A landscape with many valleys, sampled at points; each row gives a point and its height.
From any point a ball rolls to the lowest of the 3 points nearest to it. It stops when none of these is lower. Distance is the straight distance between rows; heights are no part of it.
j_922 height 3.33: [121 150 149 153 121 105 153 145 160  71 156 112 167 149 110 164  89 107
 135 132 119 123 125]
j_643 height 1.94: [ 92 147 102 123 119  95  59 123 177 188 157  82  99 103 113 119  91  57
 109 138 128 171 140]
j_59 height 4.27: [187 154 101 135 118 108 176 136 116  83 105 155 112 148 162 160 135 122
 174 102 132  95 182]
j_217 height 2.98: [172 138 145 135  95  96 160 143 179 117 144 106  76 148 167 158  97 104
 144  98 120 123 191]
j_848 height 3.54: [177 133 144 135 127 120 179 123 133 121 113 149 126 103 170 192 139 159
 145 103 159 124 171]
j_245 height 2.53: [134 113 156 124  79  98 154 124 194 125 180  77 129 130 163 162  80  85
  96  87 130 160 169]
j_773 height 5.19: [108 137 165 159 169 130  85 136 120 112 142 110 135 149  81 119 105 164
 115 149 134 122  95]
j_907 height 1.47: [159 145 115 148 138  93 130 158 138 136 151 126  79 134 129 121 135  94
 140  97 160 165 168]
j_403 height 2.97: [160 149 114 155 169  88 111 143  94 196 124 125  79 112 140  87 131  90
 143 119 181 191 150]
j_389 height 3.48: [157 119 200 165 145  94 132 152 191 131 125  83 122 156 146 166  71 143
 111 142 103 124 156]
j_608 height 1.93: [ 91 150 114 137 102  90 155 132 169 112 178 112 130 121 129 148 108  74
 130  91 143 167 166]
j_786 height 6.45: [ 88 126 141 130 150 196 123  95  74 125 131 166 117 110  81  90 126 183
 125 135 146 130  95]
j_805 height 2.73: [ 75 118 102 105 125 161  68 128 126 138  97 135 152 113  87 107 147 146
 107 173  74  95  81]
j_127 height 4.09: [163 111 179 131 138 139 156 137 111 152 117 145  98 110 153 147 161 188
 123 110 143 138 148]
j_355 height 7.16: [ 93 110 137 151 172 189 157  91  87 102  87 211 137 107  81 110 105 153
 124 133 148 115  94]
j_432 height 3.65: [164 127 173 160 140 116 136 159 150 130 134 123  81 127 133 137 135 156
 126 114 142 136 143]
j_363 height 5.22: [131  95 145 115 103 186 157 112  57 152 124 151 108 131 150  55 179 172
 133 167  98 138 130]
j_920 height 5.14: [133  98 166 148 153 182 187  84  85 140  90 193 122  88 143 128 132 200
 122 142 117 138 153]
j_343 height 3.42: [ 84 133 143 100 136 146  68 113 137 141 157 107 157 104  91 130 134 157
 100 147 121 107  81]
j_583 height 3.88: [121 109 185 124 100 179 119 107  87 172 157 112 101 130 124  83 146 190
 105 144 123 141 103]
j_854 height 5.28: [152  64 137 102 130 179 206  98 114 107  63 191 124 116 156  89 125 155
 137 154  91  88 137]
j_839 height 3.35: [207 114 115 102 124 127 172  91  95 113  91 176 158 130 185 160 154 167
 129 115 128 100 187]
j_172 height 4.21: [212 139 108 129 140  94 147 131  94 136 105 134 119 144 187 138 159 144
 146 101 143 125 188]
j_819 height 4.50: [109 129 162 141 140 127  72 134 108 155 153  92 105 141 105  85 129 170
 114 156 114 140  99]
j_287 height 3.26: [149  85  60  95 123 160 193  99  99 112  83 193 177 128 153 126 148 109
 112 125 125  92 117]
j_351 height 5.64: [ 85 145  83 103 153 161  96 104  98 147 110 160 151  76  95 138 172 149
 131 129 145 120  96]
j_37 height 1.42: [121 118  98 131 102  82  98 157 169 162 162  96  89 147 133 105 108  35
 115 136 134 178 155]
j_436 height 4.38: [134 164 143 169 171 127 109 129  86 159 140 111  64 123 104  95 125 144
 133 114 176 165 126]
j_692 height 5.40: [ 84 153  84 127 134 144 135 133 127  97 122 161 165 109 104 158 140 118
 153 121 146 117  88]
j_667 height 4.68: [187 145 124 172 171  99 137 142  98 166 111 134  92 125 157 124 151 156
 132  96 161 165 176]
j_410 height 2.65: [ 90 180 109 159 101  91 173 141 154  60 154 118 148 140 125 156  90  86
 147 107 130 134 139]
j_176 height 5.70: [ 63 100  96 137 150 193 156 120 124 112  67 215 156 103  95 116 116 105
 114 147 134  96  68]
j_794 height 2.56: [171 127 150 154 122  85 123 166 175 119 138  84  81 168 145 126 100 121
 121 133 107 127 178]
j_138 height 1.16: [112 153  86 108 142 107  90 119 126 203 162 106 123  79 134 127 152  88
 137  99 175 166 136]
j_257 height 3.31: [100 119 116 115 119 127 117 127 146  96 129 103 221 165 118 161 114 122
 112 163  87  81  83]
j_61 height 3.13: [148 119 162 118 116 139 127 137  76 168 142 116  86 123 150  95 175 155
 134 132 137 151 122]
j_835 height 0.65: [159 107 122 117  99 104 136 153 150 179 151 101  92 113 159 135 129  70
 122  85 150 177 157]
j_961 height 2.70: [166  99 202 145 127 111 126 147 158 160 135  84  94 127 133 134 100 163
 107 115 121 139 133]
j_856 height 3.39: [129 147  98 134  93 133 176 139 127  45 113 159 146 162 120 155 114 105
 158 117 120  95 102]
j_707 height 2.27: [122 167  96 149 148  89  93 155 119 156 146 129  93 120 125  86 142  69
 154 126 170 169 153]
j_906 height 2.62: [138 159  60 120 102 109 180 122 105  75 133 138 157 149 141 152 143  94
 160  95 149 109 130]
j_666 height 2.06: [112 159  97 109 111  96  83 161 149 151 158  99 123 124 131 104 145  81
 143 149 134 143 132]
j_858 height 1.70: [114 147 113 121 106 110 126 150 147 104 162 109 135 134 112 141 139 107
 139 122 138 129 118]
j_992 height 4.30: [127  90  92 129 142 171 182 122 100  99  75 202 151 124 119 110 145 127
 125 135 123 100  95]
j_824 height 1.33: [117 158 114 128 109 103 168 126 146 116 173 118 148 110 143 170 136  93
 148  83 159 148 148]
j_9 height 3.80: [163 126 154 134 122 111 109 164 124 158 146 106  74 129 146  89 148 122
 136 135 148 152 128]
j_14 height 3.63: [ 97  99 138 124 148 136  81 128 126 124 134  84 181 170 108 110 135 155
 112 168  94 100  89]
j_236 height 3.02: [ 84 116 109  91 113 147  93 135 147 114 127 129 183 121  97 147 145 138
 125 157  97  91  78]
j_687 height 5.02: [ 79 114  58 103 123 166 142 127 113 113  81 189 164 116 105 118 158 111
 131 139 120  97  77]
j_803 height 5.12: [143 147 155 179 141 125 117 155  91 136 125 122  71 149 117  75 148 157
 151 142 129 144 121]
j_783 height 3.06: [173 102 170 109  86 143 153 133 147  74 115 140 133 158 132 143 121 154
 133 150  93  79 120]
j_358 height 2.66: [ 93 116 125 144 145  93  82 114 178 160 169  69 126 134  91 140  78  75
  82 120 134 163 144]
j_652 height 3.40: [182 159  42  95 104 107 182  78  70  88 136 125 185 149 184 152 138 102
 145  80 131 108 149]
j_723 height 3.11: [ 74 166  83 132 117 132  57 153 131 120 106 125 147 116  95 125 144 108
 150 156  94  95  99]
j_980 height 2.09: [158 103 203 146 136 125 135 134 145 106 109 119 139 175 144 144 107 193
 111 170  90 101 139]
j_303 height 2.58: [146 132 121 134 153 126 138 126 104 136 153 140 128 112 133 140 169 139
 135  97 176 151 135]
j_187 height 1.99: [127 155  63 109 121 109 157 123 105 121 150 134 179 114 153 159 167 110
 143  94 157 142 137]
j_612 height 0.71: [132 140 120 138 121 114 114 162 141  97 150 120 128 153 105 115 142 117
 147 135 128 120 112]
j_135 height 3.51: [144 130 191 158 133 138 145 136 142  90 109 170 126 124 104 167  98 165
 136 151 126 110 122]
j_437 height 0.46: [120 192  50 146 182  96  83 104  92 172 127 130 145  88 118 128 139  99
 142  98 184 165 160]
j_423 height 2.99: [157  99 214  75  88 148 153 120 144 129  95 129 112 123 184 153 125 193
 127 133 110  91 151]
j_34 height 2.35: [113 137 122  98 118  91  58 152 148 168 154  63 151 140 138 109 146 101
 117 165 100 121 118]
j_95 height 5.00: [192 112 131 146 143  95 142 142 132 184 108 113  87 102 180 148 135 124
 127  65 155 169 186]
j_782 height 5.25: [ 55 111  57 116 132 190 104 123 108 146  42 177 127  87 112  89 158 115
 111 155  98  87  83]
j_345 height 4.85: [128 118 175 147 167 114  80 134 136 179 161  60 124 151 108 103 104 163
  92 143 118 144  99]
j_559 height 5.86: [ 99 164 121 128 165 148  95 111  91 139 136 139 106 106  90 107 136 156
 135 122 168 130 100]
j_758 height 3.89: [203 127 127 117 123 113 166 121 118 124 101 145 111 132 191 160 159 170
 156 100 136 104 182]
j_570 height 4.84: [135  78 178  98 126 176 181 106 106 128 113 166 126 105 137 122 153 173
 124 151 115 120 133]
j_372 height 4.57: [122  87 144 115 146 182 198  98 104 119 100 193 165  96 125 125 146 159
 118 144 135 132 112]
j_553 height 1.51: [162  79 197  98 106 141 126 135 130 116 137  92 131 172 153 112 141 175
 105 157  86 101 120]
j_668 height 2.41: [ 54 180  76 137  98  81 112 133 159 106 165 106 123 128 126 128 117  50
 150 117 118 158 155]
j_184 height 1.75: [101  97 111 133 123 164 139 140 142  80  84 173 152 158 100 118 110 118
 110 157 102  82  72]
j_306 height 1.89: [ 49 180 100 153 149 103  61 116 174 137 154  86 133 108  85 147  88  92
 118 111 126 136 147]
j_506 height 3.86: [183 117 137  80  98 135 158 131 114 112 139 133 120 138 164 135 167 134
 148 114 128 109 147]
j_401 height 1.48: [183  75 149 100  78 106 129 143 179 183 117  90  78 113 181 144  82  74
 115  62 115 172 183]
j_71 height 5.68: [ 74 147  97 156 152 154 130 120 110  96  84 189 161 115  81 148 124 121
 143 111 154 111  87]
j_975 height 2.21: [136 135 115  78  72 106 107 144 160 117 179  87 144 144 145 125 143 101
 139 126 113 115 120]
j_969 height 5.69: [118 120 124 112 155 159 135  99  79 145 136 159 134 102 114 104 161 172
 128 128 141 140 102]
j_953 height 1.96: [158 147 109 121 152 109 107 124  57 188 132 125 128 109 156  94 175 142
 132 135 169 165 129]
j_75 height 1.73: [144 116 165 143 122  99 132 149 177 137 169  92 111 134 135 151  96 115
 105 110 134 147 144]
j_185 height 1.45: [ 61 127  92 145 160 146  44 130 119 120  79 118 179 146  84 112 129 143
 113 172  76  79  84]
j_45 height 3.93: [ 82 160  86 119  98  72 135 116 170  77 177  74 160 172 151 124  91  80
 130 117  87 116 145]
j_644 height 4.73: [110 129 190 155 132 188 128  95  95 139 144 127  95 141  94  94 108 214
 102 150 120 137 102]
j_952 height 2.64: [141 105 205 145 146 135 131 126 139  95 128 107 189 150 115 174  86 168
 103 183 111 124 107]
j_365 height 5.88: [ 80 104 149  94 135 187 113  86  98 148 138 146 129 104  96  98 156 174
 107 154 117 125  82]
j_340 height 4.01: [141 118 117 151 152 154 186 117 103  88  88 202 177 120 117 168 141 138
 140 116 157 128 113]
j_36 height 3.72: [164 123 134 145 147 148 189 118 118  85  60 206 121 132 142 157 132 170
 147 138 113  93 154]
j_124 height 2.88: [189 117 166 107  92 102 121 142 176 126 141  73 100 160 179 144  99 118
 122 114  94 110 170]
j_572 height 5.06: [124 110 185 178 166 133  96 138 104 120 130  87 130 179 106  95 120 186
 109 160  92 120 114]
j_179 height 0.93: [181 110  98 127 143 149 189 111  89  92  74 192 153 133 155 142 152 146
 132 132 121 107 138]
j_709 height 3.79: [133  95 103 106 114 167 194 115 126  91  97 187 163 122 119 142 135 114
 134 147 127  89 100]
j_619 height 2.71: [138 160 109  83  71 101 178 100 134  84 183  84 122 144 172 143 106  74
 151  76 113 119 151]
j_7 height 6.86: [ 56 176  94 139 158 168  59 105 117 105  77 148 127 101  56 105 109 155
 132 121 128  73  90]
j_685 height 5.93: [138 121 156 158 148 172 157 112  59 145 117 168  92 132 123 108 158 196
 127 131 130 139 137]
j_923 height 1.74: [166  77 131 147 105  76  98 142 164 180 120 107  79 175 141  90  73  40
 100 153 104 186 148]
j_19 height 1.82: [138 154  77 136 125  92 149 140 116 127 160 123 133 126 147 146 147  95
 150  87 165 160 163]
j_983 height 3.62: [ 97 138 107 129 124 101 121 136 151  73 150  79 209 182 124 157  95  95
 132 148  93  91 111]
j_371 height 3.27: [181 119 182  85  96 128 160 141 153 145 108 125 109 107 190 183 126 149
 134  86 149 116 170]
j_897 height 4.26: [137 135 138 142 119 152 130 137  66 142 119 135  95 139 130  64 168 160
 145 149 124 149 112]
j_18 height 3.85: [ 99  81 130 117 130 184 155 112 111 109 110 180 143 124 104  92 140 149
 107 156 105 113  78]
j_122 height 3.52: [162 125 112 114 101 137 182 127 127  72 124 155 147 147 134 149 137 128
 147 121 124  90 123]
j_650 height 2.55: [157 103 215 125 121 140 147 129 147 104 112 143 130 129 136 159 121 180
 119 159 105 113 129]
j_661 height 3.25: [144  86 172  91  90 164 163 107 147  84 127 149 196 122 127 167 118 132
 113 170 109 108  91]
j_336 height 1.44: [ 75 198  64 151 145 111  88 131 120 126 116 139 139  96 100 138 130  82
 164  92 151 139 141]
j_278 height 4.16: [ 73 119 133 151 154 159 105 123 140  87  97 178 178 133  70 130  94 138
 114 151 117  94  65]
j_629 height 2.68: [ 96 143 114 142 174  94  44 132 161 167 158  63 129 147 105 107  97  89
  98 153 121 147 135]
j_676 height 1.64: [117 146 114  92 124 116  85 139 126 179 145 109 113 101 128 111 174 119
 141 127 156 142 110]
j_320 height 4.65: [165 137 143 133 135 127 165 133 123 112  77 169  91 140 163 148 144 193
 164 131 124  98 166]
j_412 height 2.72: [ 77 156 119 109 117 110  76 124 177 151 172  81 141  92 104 151 120 108
 119 120 129 141 115]
j_515 height 2.40: [118 147 111 150 153 110  81 124 156 171 151 111  67 120  86  92  82  67
 118 118 163 180 143]
j_160 height 2.44: [112 134 108  88  76  82 122 131 167 129 179  75 126 135 158 121 119  59
 133 109 129 153 153]
j_911 height 3.07: [157  90 159 125 124 146 156 116 143  64  99 133 192 169 135 156  94 137
 106 182  84  83 104]
j_46 height 1.09: [ 61 185  68 129 131 107  83 105 147 161 155 109 112  77 108 146 118  70
 141 104 149 169 167]
j_252 height 3.70: [ 80 170 121 119 160 126  44 115 144 142 145  85 135 109  77 122  98 148
 115 141 125 115 102]
j_936 height 5.27: [102 133 112 124 138 150 107 134  94 132 129 146 121 119 101  95 164 147
 148 135 141 123  93]
j_311 height 1.31: [150  92 142 158 126  89 100 153 172 172 140  86  78 139 125 109  88  77
 102 118 124 182 145]
j_391 height 5.26: [163 114 165 149 134 114 138 149 148 187 126  98  52  97 143 116 122 121
 128  85 150 172 142]
j_213 height 0.57: [139  97 149 104 108 106  98 153 157 192 162  76  99 121 140 103 114  79
 112 118 138 174 127]

For each start below, name the point where the ball stops.
j_34 | j_437
j_983 | j_185
j_661 | j_553

Call two points neighbours if one is among the 3 nearest of the other. Go from one point of each pair to the other, from neighbour to neighbour, staying as low as possible. Name the highest point that can't be avoided.
j_185, j_61 | j_983
j_213, j_553 | j_122
j_46, j_75 | j_245
j_46, j_179 | j_709
j_213, j_824 | j_19
j_437, j_612 | j_666
